A landscape with many valleys, sampled at points; each row gives a point and its height.
A ball rolls from a point to whichever of its 2 nearest points has the largest drop for the distance, and stops where none of them is lower. Distance is the straight distance between rows; heights are no part of it.
(332): [167 118 117 181 143 159  76 116 117 115 124 196 171  99  93 109 187 111
 159  85  92  73 195 116 163  99 153 136  77 105 128  89 158 180 113 139
 110 159 146 123 120 142 161 144 129 172 110 120 115 139 149 134 166 122
 125 107 135 113  80  48  96 139]  (h 308)
(239): [123  94  75 172 124 128 146 152 105 172 150 151 158  96 105 114  98 126
 158 111 113 117 174 148 186  92  78  92  93 124 126 129 112 176 141  52
  99 161 125  95 111 126 118 106  67  65 106 169 144 107 159 109 150 103
  87 177 118 126  75  66 115  64]  (h 375)
(975): [136 117 132 150 132 104 188 112 108 134 178 144 117 134 141 153 139 179
 122 172 152 149 144  79 153 203 154 137  69 108 127 105  65 102 125  61
 119 117  86 168 123 135 141 160 137  89 121 177 149 127 189 163  99  98
 184 144  86  83  73 119 156 116]  (h 622)
(57): [126  82 128 152 166 121 115 123 123 142 141 176 171 145 133 144 178 134
 134 124 156 114 145  77 164 117 161  75 128 158 172 146 137 164 108 124
 117 136 134 130 150 150 116 122 140 155 117 185 122 143 123 104 167 151
 143  97 100 128  94  93 112  85]  (h 373)
(197): [126 156 145 107  96 146  75 141 163 141 101 101 106 151 103 128  89 145
 113 122 152 154  98 167 102 107 147 148 140 131 114 127 170  91 125 186
 143 143 113 131 132 110 107 122 149 145 155  57 120 126 114 113 103 136
 128 136 155 138 165 163 152 172]  (h 239)
(688): [145 153 165 109 174  63 155  75 128  79 120 133  72 152 156 159 177 139
 100 165 136 147  45 141 128 116 143 173 154 119 121 117  81 100 148 167
 122  86 107 113 106 146 109 147 162 162 133 165  98 106 103 115 125 161
 154  72  87  69 167 228 149 164]  (h 543)
(809): [105 162  97 120 140  79 178 113 150 105 135 108 142 134 135 111 118 141
  99 130 155 152  92 159 124  95  91 135 165 165 125 149 155 125 181 154
 121 130 173  79 180 127 138  90 103  93 142 131 107 138  92 126  98 157
 125 139 120 148 173 200 159 122]  (h 487)
(143): [182 133 111 107 127 130 102  83 146 113 150 110 118 113 111 114 160 112
 112 116 104 118  77 164 150 107 124 175 134 125  89  96 168 134 130 178
 130 112 118 132 103 135 131 133 166 174  89 132 106 108 116 124  95 181
 155  81  79 103 155 166 147 176]  (h 419)
(8): [109 187 175 122  81 115 114 123 140 121  79 114 115 176 134 131  89 139
 101 126 145 179 141 130  64 136 142 166 135 142 123 133 156  71 157 178
 148 164 171 147 181 123 139 129 168 163 184  57 128 120 107 140 115 137
 135 152 175 175 152 145 165 188]  (h 184)
(114): [121 171 117 118 139 102 168  94  98  64 150  90  86 118 165 143 165 140
 110 208 103 102  78 174 123 136 102 134 153 130 103 115  29  93 123 131
 118  70  97 133  47 145 118 154 161 163 128 163 158 104 108 149  90 142
 146  75 124  93 137 174 162 137]  (h 470)
(1010): [ 88 154 129 126 163 141 170 110 135 115 179 109 137 115 147 155 117 192
 130 183 160 167  95 136 124 143 131 159 145 177 141 157 147  82 126 170
 149 104 126 159 112 112 147 173 148 130 142 142 131 144 142 130 105 154
 159 124 130 139 159 141 146 156]  (h 279)
(376): [ 92  99 146 130 151 145 129 130 122 110  87  79 159 117 130 107 129  74
 150 137  90  69  89 122 101  97 118  88 173 118 145 161  91 172 113 122
 108 112 149 118  97 126  85 110  83 118 103 148 103  95  68 121 180 113
  78  84 186 118 168 125  62  96]  (h 639)
(768): [164 116 170 111 128  83 110 125 140 108  67 121  93 166 140 128 137 100
 105 100 140 138 125  77 109 154 163 129 135 121 137 105 178 149 139 162
 122 133 145 108 214 134  83  93 168 143 123 104 107 143  82 114 112 104
 127  93 103  97 130 169 142 132]  (h 347)
(291): [ 87 166 100 124 120  76 125 140  90 103 143 135 138 156 134 154 148 107
 121 130 127 119 124 202 159  96  97  97 139 170 119 176  79 121 143 158
 100 179 160  97 129 133 118 100 133 110 132 145 169  99  98 147 106 202
 157 129 121 121 122 169 183 108]  (h 540)
(735): [108  83  82 136 169 108 143 108 120 133 121 138 146  71 114 108 140 104
 154  93 104  97 162 115 187 119  92 105 113 140 131  89 146 161 142  99
 115 114 121  72 127 118  98  90  99 104 119 172 161 153 153 110 132  73
  82 120 105 105  79  78 105  69]  (h 432)
(247): [148 117 143  74 135 170  93 146 162 159 111  96 114 110 155 117 100 141
  89 137 152 136  69 105  81 100 141 147 193 102 134 163 134 148 106 125
 138  97  87 116 123 108 117  80  99  98 133 112  88 111  88  98 128 148
  86 111 133  99 204 207 111 102]  (h 591)
(491): [132 118  94  94 150 159 152 152 125 102 101 129 104 107 107 104 136  74
 152 108  84  59 114 187 168  89 115 138 118  99 100  69  79 158 101 151
 114 119 120  72  67 127  95 107 109 152  82 171 139 142 140 121 136  79
 109  91  98  64 141 130 104 112]  (h 477)
(677): [156 132 138 129 102 114  68 163 138 143  92 167  95 169 109 141 120  90
 126  74 106 129 146 160 154 105 166 126 118 111 120 123 158 155 119 173
 139 189 139  93 170 126 101  99 160 143 135 124 132 134 130 118 141 157
 133 149  87 108  99 154 154 121]  (h 453)
(508): [101 109 160 161 143 119  69 159 136 114  79 135 162 159 122 118 145  95
 123 107 135 110 191 106  94 133 130  82 136 151 159 177 181 164 138 168
 120 149 186 134 203 127 120 113 132 137 147 102 119 145  90  99 154 149
 106 108 176 187 113  79 100 157]  (h 462)
(591): [158 107 181 139 140 121 118 127 132 132  86 149 148 168 146 143 134 117
  85 112 136 138 136  74  76 155 169 108 138 126 154 138 158 133 131 137
 144 150 153 133 190 147 114 110 134 122 134 112 116 120  82 112 155 141
 134 125 167 150 117 135 133 126]  (h 403)
(309): [149 107 138 114 135 109 154 133  94 102 105 115 136 142 143 143 179  99
 103 158  96  89 105 106 124 148 151  70 140  90 134 114  62 136 133  79
 112  92 115 106 111 149  70  97 121 117  76 194 112 143 106 145 148  70
 129  83 110  98 121 132  99  70]  (h 473)
(267): [165 128 160  97  78 154  79 119 144 174 116  91 119 115 142 115 101 112
 101 124 121 161  86 118  56 122 141 140 153  87 120 126 108 112 116  76
 134 119  86 153 116 132 105  87 103 106 128  62 104  57  97 144 124 146
  92 141 140 149 166 179 123 122]  (h 553)
(232): [158  96 133  78  98 153 117 121 150 155  84  91  87  86 136 144  93 134
 127 131 125 138 113  99  81 160 144 133 153  74 126 115 127 124 114  83
 139  88  71 125 125 127  62 105 100 121 122  99 119 155 120 107 130  35
  81 119 133 118 148 125  96  90]  (h 522)
(1008): [122 122  79 148  94  95 165 155  79 160 173 117 144 105 100 114 104 122
 143 100 132 124 153 165 184 139  52 118  86 116  94 115 116 143 183  65
  99 168 148 103 124 122 160 105  80  61 114 143 180 108 177 137  82 133
 111 187 112 140  83 109 158  95]  (h 302)
(691): [177 126 155 186 125 137  72 131 115 143 136 182 167 140 109 127 203 121
 138  84 118 124 211  89 159 125 141 146  54 130 128 142 211 173 106 146
 149 179 149 140 171 123 188 160 154 156 146  96 115 142 158 124 145 145
 117 149 113 144  95  69 125 157]  (h 366)
(443): [136 171 149 112 126 119 142  98 114 101 150  83 115 129 165 133 152 140
  96 190 137 130  57 124  84 129 128 161 183 138 124 122  57  89 114 130
 150  63  91 155  72 138 109 136 180 158 121 134 115  88  86 150 120 148
 139  79 114  92 168 201 158 161]  (h 507)
(972): [130  95 109 109 166 181 121 115 176 105 117  79 125  38  91  82 121 121
 138 105 115  80 104 121 140  98  96 160 136 151 111 113 208 182 128 165
 158  63 131 101 111  79 137 135  86 124 102 119 107 154 138  92  98  87
  68  83 157 145 177  72  88 147]  (h 557)
(1019): [142  99 149 137 129 130  75 146 108 126  83 147 105 159 103 140 161  49
 170  94  97 111 168 155 159 112 164 108 119  98 119 106 119 186  84 170
 124 173 112 118 121 144  81 118 188 193 112 134 153 169 127 110 148 125
 139 101  85  90  89 119 123 110]  (h 416)
(948): [176 135 159 130 137  93 138 107 116  82  98 105 142 125 112 107 167 104
 113 108  95  85 121 111 114 130 122 141 116 127  94 104 176 140 150 148
 119 143 204  92 146 122 151 115 142 163 112 144  98 101  83 143 120 121
 112 111 148 160 139 110 124 155]  (h 505)
(630): [ 66 142 157 166 108 123 129 138  90 107 156 129 151 165 160 145 156 135
 133 165 130 129 152 132  74 157 135 110 141 138 143 169  69  93 102 111
 124 127 138 212 115 150 156 165 174 169 153  97 161  94 120 183 158 159
 162 146 182 170  99 100 125 132]  (h 394)
(156): [105 100  88 165 128 130 110 131 139 160 147 129 132  83 111 129 122 168
 168 105 156 142 183 105 154 123 114 138 111 147 139 147 193 145 117 107
 128 114 115 144 116 122 125 182 130 118 129  92 136 184 195 103 126  94
  99 143 133 141 103  42 108 144]  (h 353)
(549): [100 118 103 118 197 143 163  97 121  57 116 117 137  85  97 119 138  86
 189 138  79  52 112 149 163  98 115 135 118 131 109  60 101 145 123 150
 116  67 135 104  62 117 141 135 131 165  96 172 136 127 110 132 133  92
 122  53 134  56 134  83  79 121]  (h 451)
(366): [ 90  97 134 150 125 167  63 139 146 213 129 155 153 144 141 152  86 163
 125 141 159 172 176  86  89 130 153 108 136 130 168 172 137 161  84 109
 136 125  71 205 140 142 107 149 107 126 148  98 105 118 124  93 170 165
 136 137 130 137 116 109 122 112]  (h 486)
(341): [130 140 133 111 166 116 160 125 164 121 136 127 125 122 132 113 101 171
  88 140 168 150 101  98 126 128 130 154 165 153 151 129 213 111 168 155
 160 111 158  96 195 104 155 117  85  88 144 133  97 156 123 101 101 123
 131 142 123 146 163 164 133 143]  (h 533)
(916): [152 133 195  89 180 114 142 114 129  68  91 129  81 162 136 145 153 119
 110 148 143 131  65 126  99 111 166 149 163 112 136 131 124  98 112 183
 139  80 153  86 121 134 130 132 157 165 124 152  87 140 100 120 146 118
 130  70 138  93 184 191 110 164]  (h 570)
(503): [147 147 131 152 103 144 136 160 106 126 182 164  95 189 124 138 135 147
 139 153 102 145 125 171 159 135 153 137  94  89 106 129  56  96  86 101
 139 171 123 138  95 122 163 161 157 160 128 129 154  82 163 188 143 143
 168 187  86 115 100 144 189 148]  (h 367)
(953): [155 128 180 141 148 182 116 116 138  93 156 145 140 163 142 115 171 139
 119 130 124 138 113  97  90 117 174 184 121 154 136 145 162 109  97 150
 166 119 167 174 137 131 215 168 158 185 155 110  90 100 117 163 158 172
 153 126 169 189 167 140 108 210]  (h 269)
(65): [121 142 109 144  89 158 143 167 112 150 197 172 102 182 139 125 107 152
 126 140 116 177  93 186 146 126 130 154 118 108  98 141  27  77 108  92
 125 167  91 160  96 130 167 118 106  94 111 114 129  56 176 172 133 176
 169 203  80 119 125 178 177 129]  (h 324)
(914): [115  97 148 156 144 175 100 113 143 118 127 154 183 114 143 118 164 148
 151 151 126 101 138  78  90 130 162  96 155 126 159 150 136 168 102 124
 142  88 124 153 116 127 126 175 119 185 127 123  94 131 110 109 203 128
 109  98 204 133 132  73  55 129]  (h 387)
(514): [111 140 156 144  97 126 134 124  93 142 175 123 137 166 158 117 109 142
 135 171 140 153 115  98  56 165 145 123 153 127 140 140  44  96 107  57
 148 125 100 211  98 140 157 135 160 125 138 105 155  45 112 177 131 152
 149 151 145 172 127 140 143 143]  (h 452)
(475): [155 137 139 139 148 122 163 139 121 112 180 178 125 197 160 130 161 141
  80 134 140 168  91 140 161 115 152 156 116 139 131 120 125 115 127 142
 138 149 158  98 147 123 178 130 128 120 118 172  92 106 132 141 138 174
 176 160  74 123 135 185 159 154]  (h 590)
(439): [106 170 137 140 105  92 141  73 136 160 191  75 162 108 122 127 121 158
 158 126 159 168 149  73  84 180 102 165  88 156 131 150 150 106 156 101
 141 109 135 223 115 111 186 162 142 122 159  90 152 124 144 154  59 161
 156 143 161 172 136 105 119 174]  (h 620)
(477): [137  97 141 110 141 106 133 105 110 122 102 108 119 114 117 133 154  72
 128  90 101  95 136  94 148 166 125  84 116 124 124  75 101 148 146  88
 102 112 124 105 149 134  72  75 124 123  87 160 129 168 119 123 134  49
 102  80 118 102 101 111  92  77]  (h 479)
(644): [114 155  70 127  92 136 145 128 107 160 211 145 124 131 129 121 137 152
 126 140 132 146  90 197 171 112 107 148 147 147 113 151  62 114 136 111
 102 131  96 133  97 129 146 103  84  79 108 151 143  71 149 139  92 196
 154 156  69  97 151 177 174  93]  (h 247)
(934): [133  92 122 100 122 142 144 104 143 144 145 104 137  82 144 126 118 137
 132 142 134 140 113  86 106 167 142 125 141 120 140 115 132 137  96  71
 128  77  53 161  68 125  91 138 122 133 118 112 131 156 138 129 127 109
 113 113 135 119 120 101 115  92]  (h 483)
(507): [116 104 146 141 146 178 117 119 154 163 156 140 148 107 159 127 122 165
 145 152 152 147 127  84 103 153 167 131 151 123 167 145 115 160  75  97
 147  76  72 191  79 129 112 189 112 162 123 125  99 127 147 122 178 119
 139 120 152 128 122  82  96 106]  (h 438)
(781): [163 151 129 126 121 113 123 113 113  84 128 114 131 125 114 125 145 129
 125 120  95 118 126 131 148 141 121 148  95 128 102  97 140 103 156 130
 128 127 152 134 120 131 146 127 179 160 123 133 122 131 122 176  97 148
 151 120 106 145 130 136 155 152]  (h 464)
(1034): [156 101 174 144 117 153  60 157 156 113  75 158 136 143 105 115 148  96
 124  82 107  98 160 123 121 107 156 127 123 120 134 132 198 172  98 199
 129 162 170 112 162 117 131 142 144 175 143  99 113 159 115  89 171 141
 132 101 137 174 122  78 114 184]  (h 415)
(9): [143 112 109  99  74  99  60 143 119 191  71 108 111  99 105 137 115  71
 133  73 121 136 183 130 128 134 103  96 120 104 119 108 153 155 119 110
 104 153  92 130 147 133  41  51 130 120 121  93 166 175 117 108 104 101
  86 113  98 120 112 139 126  99]  (h 496)
(999): [ 66 128 135 158 161 128 165 160 128  99 132 156 153 154 133 144 114 175
 153 146 134 130 123 140 143 116 140  89 130 151 148 179 105  97 155 136
 113 152 184 115 133 131 151 168 122 130 137 155 130 163 151 125 168 133
 145 172 171 156 110  86 117 130]  (h 249)
(872): [ 65 155 116 167 116  93 151 118 105 104 131 118 157 127 123 156 131 147
 159 151 115 115 178 140 132 154 117 110 101 152 119 155  99  93 138 112
 107 148 168 153 110 132 138 159 164 150 154 149 181 116 149 161 116 139
 155 148 173 154  83  76 126 128]  (h 330)
(875): [198 124 154 114  93 125  84 142 146 129  60 117 116 126  80  85 135  62
 124  65  85  83 134 139 121 113 101 128 121  98  96 102 177 157 141 144
 126 141 190  85 160 121 121  79 115 130  94 117 124 117 107 131 114  94
  90 120 130 152 150 109 125 147]  (h 525)
(235): [ 87 135  90 172 123 109 156 122 112 135 206 128 153 117 118 134 129 146
 162 144 132 124 158 141 182 147 104 121  91 148 121 167  94 123 131 105
 116 137 115 165  95 127 161 167 121 121 125 137 153 134 190 166 114 136
 137 161 131 135  94  78 146 121]  (h 391)
(36): [106 168 106  80 131 131 170 103 135 130 159  55  95  76 138 137 110 183
 122 176 153 173  66 176 140 131  85 170 182 159 112 137 137  93 149 153
 137  67  93 124  92 111 119 150 121 104 137 112 113 141 123 136  69 138
 124 103 138 113 177 169 154 129]  (h 368)
(932): [ 96 161 147 101 131 103 110 160 163  97  82 131  82 173 116 145  85 129
 115 140 176 136 106 160 118  98 148 131 161 150 137 142 149  95 117 224
 123 130 126  97 173 119  86 110 136 124 162  88 124 151  91  91 118 116
 121  98 143 112 171 189 162 172]  (h 304)
(820): [107 136 100 114 136 120 148 145 133 184 150 166  95 141 133 166  66 178
 130 148 201 151 156 125 175 134 140 129 102 148 149 122 143 104 142 142
 145 150  88 141 156 112 116 154 128  82 156 119 161 164 175 109 119 125
 150 178  88 107 105 138 171 120]  (h 232)
(277): [ 89 141 123 147 116 132 101 122 141 177 142 126 167 139 142 121 100 151
 131 128 176 168 153 105  99 142 109 110 168 159 166 196 172 136 147 117
 130 143 125 196 143 124 133 135 109 108 160  86 119 119 119 120 116 178
 142 162 166 179 124 127 125 139]  (h 534)
(222): [100 114  71 120 123 114 153 158 115 183 190 155 117 147 150 149  92 166
 123 152 172 173 156 177 182 124 111 109 118 131 143 148  80 112 127  99
 101 150  78 128 111 123 112 127  96  72 122 142 159 116 178 121 105 161
 146 181  72  94 109 159 172  83]  (h 135)
(501): [ 96 139 100 105 131 149 206 135 118 104 128  82 123  79 109 117  79 157
 150 179 124 100  81 149 132 129  66 129 165 123 116 145  95  90 168  95
 129  90 151  88  76 102 129 119  78  88 107 152 113 114 147 135 128  77
 101 154 178 146 157  96 101 100]  (h 365)
(665): [ 90 137 152 146 122 133 121  86 142 128 134  96 165 122 138 114 112 134
 140 141 155 160 144  86  69 162 132 141 140 184 136 153 164 113 130 116
 131 118 148 211 142 125 160 167 148 145 160  82 125 122 104 154 104 171
 151 149 196 186 148 106 123 184]  (h 579)
(347): [159 118 152 107 129 120 168 121 126 139  96 138 105 141 135 165  90 162
 120 159 148 156 142  66  94 180 176 135  97 109 159  81 151  79 156  80
 152 122 114 115 193 128 107 131 143  88 126 148 124 160 140 123 138  31
 113 143 153 138 109 114 120 113]  (h 574)
(271): [ 80 107 116 143 167 144 131  99 118  82 115 127 140  89 110 131 135 106
 188 125 101  85 139 153 153 101 136  96 115 137 123  99 119 153 103 176
 117 105 141 117  87 140 114 159 147 158 116 140 161 159 133 120 165  94
 113  68 157  99 106  69 100 128]  (h 420)
(1051): [162 166 175 112 108  95 116  91 143 101  68 122  95 156 133 128 106 111
  80 102 151 167 129 100  90 138 156 153 116 134 119  80 187  98 158 173
 149 158 147 102 227 124 122  93 161 138 165  82 108 134  89 129 110 124
 126 130 105 144 140 180 156 187]  (h 284)
(115): [146 105 108 116 136 112  73  73 139 198 139 142 143 112 137 116 164 128
 124 104 150 157 145  98 134 131 125 110 139 169 149 117 151 180 108 124
 113 108  49 175 138 130  93 117 142 148 106 147 126 135 112 115 120 172
 136  90  48 111 103 151 144  94]  (h 270)
(807): [129 155 129 139 146 192 125 124 162  88 160 141 132 138 122 131 138 152
 129 146 134 135  89 159 111 109 142 169 121 157 106 156 158 100 106 190
 157 127 160 142 113 121 187 178 150 171 162 111 106 139 122 144 131 164
 164 134 158 152 154 114 127 187]  (h 177)
(641): [164 131 166 114 171 140 177 118 140 123 145 154 132 159 140 126 150 171
  87 137 156 135  75  95 123 113 160 149 127 122 138 123 162 102 146 140
 158 110 145  80 163 127 164 154  96 108 128 155  78 140 124 126 132 130
 151 140 109 110 151 184 133 143]  (h 565)
(595): [112 101 104 145 135 131 158 158 133 158 154 160 119 102 116 144  80 179
 159 133 172 145 173  83 163 153 113 140  73 126 155 148 177 120 128  96
 135 136 107 134 150 134 131 168 129  85 151 127 153 184 213  99 120  62
 125 194 120 111  89  58 119 117]  (h 303)
(89): [ 93 107 123 158 167 129 129 159 124 106 125 171 152 143 137 148 122 141
 168 139 118 114 173 102 161 119 168  87 134 156 173 174 133 153 126 133
 137 149 139 114 147 155 104 167 137 145 138 137 133 166 148 102 190 119
 128 137 151 142  89  61 100 102]  (h 315)
(739): [162  94 117 138  98  97  59 113 143 197  92 120 124 112 118 134 123  90
 108  70 144 171 194  83 117 166 122 117 103 108 142  86 191 170 130 127
 133 145  83 161 182 107  83  98 129 111 126  90 144 172 135  99 105 104
  96 119  72 136  93 118 123 115]  (h 454)
(871): [123 136  77 106 111 120 192 141 122 163 146  84 123  85 125 131  73 152
 135 153 140 139 115 122 129 167  58 112 152 106 131 144 106 104 158  45
 124 102 105 111 107 128 124 111  76  56 110 130 141 116 150 119  91  82
 104 173 161 139 127 118 116  77]  (h 294)
(533): [144 118 117 149 125 158  91 144 114  99 130 181 125 114  88 123 176  98
 146 112  72  84 153 169 161 106 146 125  88  70 105  95 106 170  86 131
 150 166 104 151  78 138 148 168 159 193 115 127 136 106 160 162 183 129
 143 114 119 116  77  52 107 129]  (h 350)
(607): [129 127  83 123 106  84 205 157  97 162 151 110 126 112 128 117  56 133
 122 115 137 139 144 140 151 133  67 121 127 101 130 140  98 102 200  37
  95 142 140  92 153 142 143  81  67  54 130 138 155 123 149 121 106  81
 117 219 142 173 118 132 137  73]  (h 198)
(83): [ 88 162  58 146 122  80 228 112 103 130 197 127 117 107 137 132 111 165
 155 163 121 146 157 161 184 162  80 136  82 182 124 148  87  77 185 122
 111 135 160 148 125 122 180 154 130  80 139 169 201 156 192 148  77 132
 170 159 116 122 119 113 144 133]  (h 450)
(134): [112 164  86 110 136 101 177 103 120 101 162 102 118  87 130 120 122 145
 117 141 132 124  94 171 156 117  82 146 152 165 119 116 129 122 165 134
 119 106 136  74 117 125 136 125 103  69 120 168 119 129 113 137  84 149
 126 114 108 122 146 177 162 114]  (h 437)
(75): [125 126 127 146 123  95 162 156 121 136 166 178 159 179 152 125 122 147
  89 110 133 128 134 122 157 109 140 102 130 123 162 134 112 130 154 111
 117 160 161  84 185 152 162  89  92  90 130 176 115 103 120 117 135 157
 162 191  84 128 113 176 163  83]  (h 617)
(712): [164 116 175 151 116 187  78 151 149 110 125 152 153 153 131  93 150  94
 108  90 106 122 129 121  97 124 141 137 128 127 116 147 183 146 120 147
 147 157 185 141 152 134 183 148 108 168 120 124  95  94 115 139 158 181
 140 119 174 206 157 115 105 174]  (h 355)
(1043): [131 133 123 105 130  90 163 126 104  86 122 119  92 157 151 153 164 123
 122 182 130  97  96 146 138 149 153 104 146  93 107 108  14  92 114 118
 100  87  89 106  83 152  82 134 157 129 104 180 146 136 127 137 113 104
 165  90  85  70 119 178 156  92]  (h 433)
(1020): [144 121 170 126 136 116 172 128 105 144 127 158 121 167 160 169 115 155
  82 155 162 161 134  77 121 173 177 121  86 104 151 101  92 105 142  62
 126 150  99 149 175 145 141 125 130  75 110 168 138 119 153 147 141  86
 159 165  96 105  80 135 137 114]  (h 600)
(716): [183 147 170  74 109 140 149 112 143 139  73 130  63 113 128 170  78 138
  88 130 146 145  96 105  93 167 162 136 128  75 124  79 108  92 150  95
 150 112  95  86 163 131  93 107 113  81 126 113 118 137 128 113 145  39
 100 150 135 105 131 144 119 119]  (h 549)
(536): [143 116  76  67 119 173 116 125 173 152 103  60  86  69 102 103 107 118
 140  93 118  96  96 156 144  87  66 148 160 122  88 106 170 147 115 163
 120  92 108 101 105 103 106 102 100  97 107 118 105 149 117  92  95  94
  71  96 110 111 176 130 109 113]  (h 526)
(406): [125 128 118 119 118 129 138 172 109  86 137 173 102 178 138 154 149 126
 126 165 105 125 136 177 157 136 164 106 134  94 124 116  29  89 112 127
 111 151  98 106  78 135 117 152 152 152 113 158 148 118 151 150 141 137
 176 140  98  94 100 143 159 108]  (h 401)
(371): [176 112 117 156 135 185  80 159 140 141 129 165 182 126 120  58 174  95
 122  91 101  79 128 153 154  72 107 131 133 125 113 117 173 180  99 173
 137 162 175 123 123 119 179 128  90 155 114 135  82  76 102 115 176 176
 132 115 149 154 150  99  95 158]  (h 316)
(175): [130 105 130 164 126 125  83 132 147 159  80 146 140  99 115 133 136 141
 132  75 165 161 210  84 120 154 151 129  96 135 155 121 201 159 118 136
 133 158  98 160 156 108 112 149 146 124 160  81 129 192 150  95 121 115
 100 131 119 140  92  68 110 122]  (h 405)
(837): [108 115 141 159 118 139  90 117 101 117 111 147 134 138  88 128 155  70
 168  96  83  89 165 161 143 113 121  86 120 100 106  96 103 168  88 158
 115 139  99 154  84 146  93 135 179 202 134 100 157 156 115 136 154 120
 131  93 147 109  82  70 107 128]  (h 385)
(241): [174  92 150  96 132 193  93 169 170 187  99 125 114 115 149 107  96 145
  77 119 128 146 107 112  83 104 115 129 152  84 149 160 163 150 120  91
 140 129 132  82 147 136 137  93  62  86 129 122  95 105 102  76 168 132
  91 155 132 153 189 154  97  85]  (h 618)
(380): [ 72 194  78 156 117  66 184 132  98 120 160 128 141 151 137 145 117 145
 127 155 124 147 156 183 156 146  82 133 110 185 133 165  84  83 187 149
 102 168 190 132 158 123 158 124 149  98 164 162 186 132 143 144  87 188
 172 164 119 141 119 159 171 131]  (h 497)
(1002): [133 115 108 162 151 158  98 124 121 124 122 158 187  87 101  77 152  81
 175  71  98  71 154 150 169  95  94 121  90 136 132  89 168 175 119 134
 120 167 167 103  79 110 164 118  83 138 117 143 115  82 126 139 154 157
  99 101 130 116 108  59 114 129]  (h 235)
(133): [118 179 152 117 116 147 155 116 153  73 105  91 120 125 119 128 105 138
 117 154 113 151 114 153  77 135 123 180 128 158  98 116 155  60 134 190
 154 129 193 138 116 121 163 142 185 185 179  80 129 141 115 161 106 147
 149 119 193 166 167 136 127 217]  (h 44)
(425): [132 120 132 131  92 124  61 148 128 137  47  96 107 114  81 124 115  39
 158  58 100  97 168 158 136 113  97 111 120 108  93 102 161 174 135 166
 123 169 147 114 132 127  98  99 137 133 118  88 154 169 131 123 102  93
  93 116 124 135 119 108 132 141]  (h 492)
(1027): [159 136 143 132  80 143  98 122  90 144 143  89 133 131 162 121 110 126
 111 142 100 149 107 107  35 145 142 128 154 100 120 118  54 113 102  42
 145  90  78 188  78 151 132  81 140 120 127  81 124  34  85 193 113 136
 112 144 157 164 130 157 150 142]  (h 506)
(298): [ 85 153 113 117 108 119 128 196  91 111 109 127 132 168 139 136 118  96
 127 129  99  89 109 211 145  71 105  93 135 125 120 168  66 127 144 146
 116 191 175  61 127 138 113  68  90 105 124 133 143 105 107 136 166 160
 129 158 149 115 125 160 156  91]  (h 571)
(105): [155 122 124 113 110 141  93 179 145 166 121 165 140 159 139 110  93 144
  78 101 126 161 107 127 122  90 137 113 156 112 148 153 144 133 136 121
 126 167 158  94 184 134 142  89  68  97 134 128  99 104 104  83 139 156
 115 167 106 139 144 181 145  91]  (h 641)
(388): [155 113  90  76 120 153 147 125 134 144  90  88  56  65  95 112 111  89
 165 105  93  93 103 179 157  96  88 153 133 119  71  78 109 136 128 129
 109  95  88  64  90 109  86 103 116 115  97 122 141 160 153 119 103  56
  93 105  98  93 155 133 120  98]  (h 501)
(412): [132 100 178  95 172 139 112 139 144  87  91 132 117 155 158 147 148 101
 125 155 125 126  93 106 108 140 185 101 157 112 145 131 111 137  82 155
 127  90 126 112 125 139  88 145 157 163 124 149 107 163 102 112 167 103
 125  83 139 104 137 160  90 128]  (h 592)
(613): [ 75 172 117 172 103  77 192  83 128 131 191 105 184 120 142 125 169 169
 176 131 134 147 188  35 115 156  95 151  54 152 120 174 156 109 173  81
 124 129 148 187 152 118 232 164 124 121 172 115 164 126 180 148  90 128
 128 141 156 148 105  84  68 162]  (h 659)
(835): [ 71  97 127 104 168 156 122 148 141  93  97 102 125 125 134 135 125 105
 147 172 123  74  84 129  96 111 161  90 181 127 153 169  79 130  82 149
 122  70 117 126  65 133  78 152 134 159 128 149 128 158 104 108 163  95
  95  84 177 104 163 147  65 108]  (h 613)
(160): [181 116 115 114 117 114  71  74 146 155 154 108 131  93 121 107 153 113
 102  93 141 140 119 117 140 125 118 158 112 144 109  85 212 171 118 138
 139 116 102 172 130 121 125 138 147 157 121 108 102 107 113 125  77 178
 126  93  62 120 134 163 167 164]  (h 369)

Call two points neighbours if one is among the 2 nearest of the other. Go from one point of each pair to the other, from neighbour to neighbour, staying as low as possible. Name the highest point that can't be avoided.
(115), (872) => (57)
(133), (607) => (134)
(133), (1002) => (712)

For each start below, name the point where the ball stops.
(835) => (222)
(309) => (222)
(341) => (133)
(972) => (1002)
(9) => (222)
(1020) => (999)
(439) => (999)
(536) => (1002)
